Points on a hilly landscape, in no order, each with its height.
A ball rolls from a point to whichever of its 3 nearest points has the largest drop for the distance, and stops where none of them is lower. Distance is the straight distance between rows; heights are no part of it.
k_910 (h 235): 108 125 140 155 132 129 105 145
k_401 (h 452): 128  97 116 167 119 104 134 100
k_274 (h 315): 133 130 126 151 138 136 122 146
k_187 (h 283):  96 105 136 149 124 112  89 155
k_281 (h 209): 108 136 145 133 124 127 100 155
k_967 (h 237): 126 152 144 133 134 140 128 146
k_514 (h 529): 110 154 172  82 104 136 123 181
k_817 (h 496): 144  96  96 137 114 136 123  64
k_272 (h 464): 119 110 137 136 128  78 141  95
k_588 (h 81): 143 171 130  84 145 114 153 139
k_616 (h 311): 142 124 106 173 127 148 125 132
k_742 (h 291): 114 103 119 177 122 139  81 151
k_251 (h 128): 132 171 150 108 134 132 147 147
k_521 (h 415): 129 129 141 142 140 115 136 132
k_37 (h 116): 126 160 153 108 160 111 142 144
k_957 (h 264): 125 125 125 173 119 155  99 150
k_123 (h 288): 139 124 110 186 123 153 117 139
k_392 (h 527): 146  93  81 157 111 168 122  66
k_132 (h 194): 149 141 106  80 153 154 144 118
k_775 (h 581): 150 159 146 124  96 178 156 160
k_739 (h 250): 133 104 105 108 133 130 138  78
k_229 (h 582):  92 162 181  70 121 110 117 168
k_859 (h 515): 140  95  80 143 116 155 131  89
k_903 (h 528): 146  92  86 187 122 136 128 117
k_162 (h 443): 114 102 134 162 121  80 127  92
k_872 (h 463): 118 141 162  97 162  80 161 119
k_340 (h 490): 123 117 135 127 147  99 146 121
k_469 (h 310): 152 158 110 147 106 169 133 151
k_362 (h 179): 116 167 184  91 154 111 142 145
k_117 (h 384): 121 147 156 108  98 167 133 174
k_284 (h 196): 155 161 106  81 145 179 146 113
k_755 (h 491): 141  92  82 149 106 139 121  79
k_277 (h 557): 104 161 168  92 116 127 117 170
k_311 (h 500): 150 100  84 156 119 138 142 114
k_602 (h 181): 123 161 155 121 140 131 130 142
k_547 (h 421): 110 105 138 154 134 101 122 114
k_582 (h 516): 138 113 120  87 149 118 149 103
k_255 (h 445):  97  82 132 166 131 105  86 137
k_263 (h 343): 137 160 136 137 111 164 122 157
k_178 (h 256):  96 108 162 141 146 103 107 135
k_104 (h 484): 114 120 125 125 119  52 122  71
k_570 (h 204): 156 155  95  94 132 176 146 127
k_315 (h 439): 109 137 173 115 163  96 136 126
k_211 (h 220): 164 136  87 115 126 174 133 130
k_557 (h 627): 147 117  90 144 134 140 138 134
k_121 (h 835): 144 123 105 138 131 129 143 128
k_943 (h 272): 118 137 132 145 100 145  94 170
k_882 (h 380):  94  91 151 152 134  94 114 110
k_313 (h 211): 161 160 103 103 126 158 152 142
k_138 (h 347): 135 147 142 133  83 186 126 173
k_986 (h 456): 100 143 170  95 151 106 113 147
k_203 (h 530): 137 110 118 111 147 107 146 107
k_681 (h 185): 148 157 109  77 152 160 141 127
k_993 (h 470): 142  99  92 159 116 118 130  97
k_847 (h 493): 121 119 142  83 147  78 153 100
k_46 (h 432): 127 108 109 113 121 105 135  71
k_507 (h 163): 150 171 136 103 122 149 152 155
k_230 (h 455):  85  71 157 145 120  70  91 128
k_964 (h 247): 157 154 100 130 115 154 146 146
k_370 (h 276): 122 135 145 127  89 166 116 170
k_410 (h 446): 125 111 130 109 130  89 138  91
k_201 (h 236): 162 164 105 103 112 180 153 151
k_686 (h 299): 125  99 100 201  99 171  85 145
k_823 (h 483): 133 101  90 140 112 103 123  73
k_909 (h 504):  88 103 155 148 119  65 115  93
k_320 (h 392): 163 135  88 155 119 163 136 141
k_9 (h 563): 131 132 127 125 147 118 145 129
k_856 (h 210): 135 137 139  90 153 106 149 122
k_889 (h 243): 115 146 151 125 103 150 109 157
k_282 (h 297):  98 140 158 104 126  83 103 181
k_731 (h 440): 120 114 112 116 123  72 122  66
k_566 (h 295): 136 164 151 126 116 149 133 146
k_329 (h 476): 123  91 134 178 118 119 118 109
k_156 (h 217): 129 130 111 176  95 175  97 157
k_895 (h 532): 102 121 171 128 148  85 134 110
k_801 (h 123): 135 150 134  66 171 117 156 125
k_952 (h 672): 149 103  94 120 132 158 141  96
k_981 (h 441): 133  98 124 156 131 111 136 114
k_814 (h 67):  97 123 146 119 130 101  96 165
k_584 (h 298): 150 134 104 103 151 136 146 125
k_928 (h 208): 152 136 100 103 151 179 144 103
k_884 (h 249): 113 141 162 124 143 123 117 146
k_62 (h 365): 106 129 165 123 148  97 117 137

For each start below, name every point that the ball comes to, in order.
k_255: k_187 k_814
k_847: k_856 k_801 k_588
k_823: k_46 k_739
k_229: k_986 k_884 k_602 k_251
k_315: k_62 k_884 k_602 k_251
k_320: k_964 k_313 k_570 k_284 k_681
k_967: k_602 k_251

Call two points neighbours if one is among the 3 nearest of the other. Go from one point of each pair to the other, from neighbour to neighbour, staying as low as possible. Name the highest point that can't be avoided.
k_739 / k_156: k_272
k_178 / k_156: k_62
k_814 / k_156: k_742
k_588 / k_814: k_884
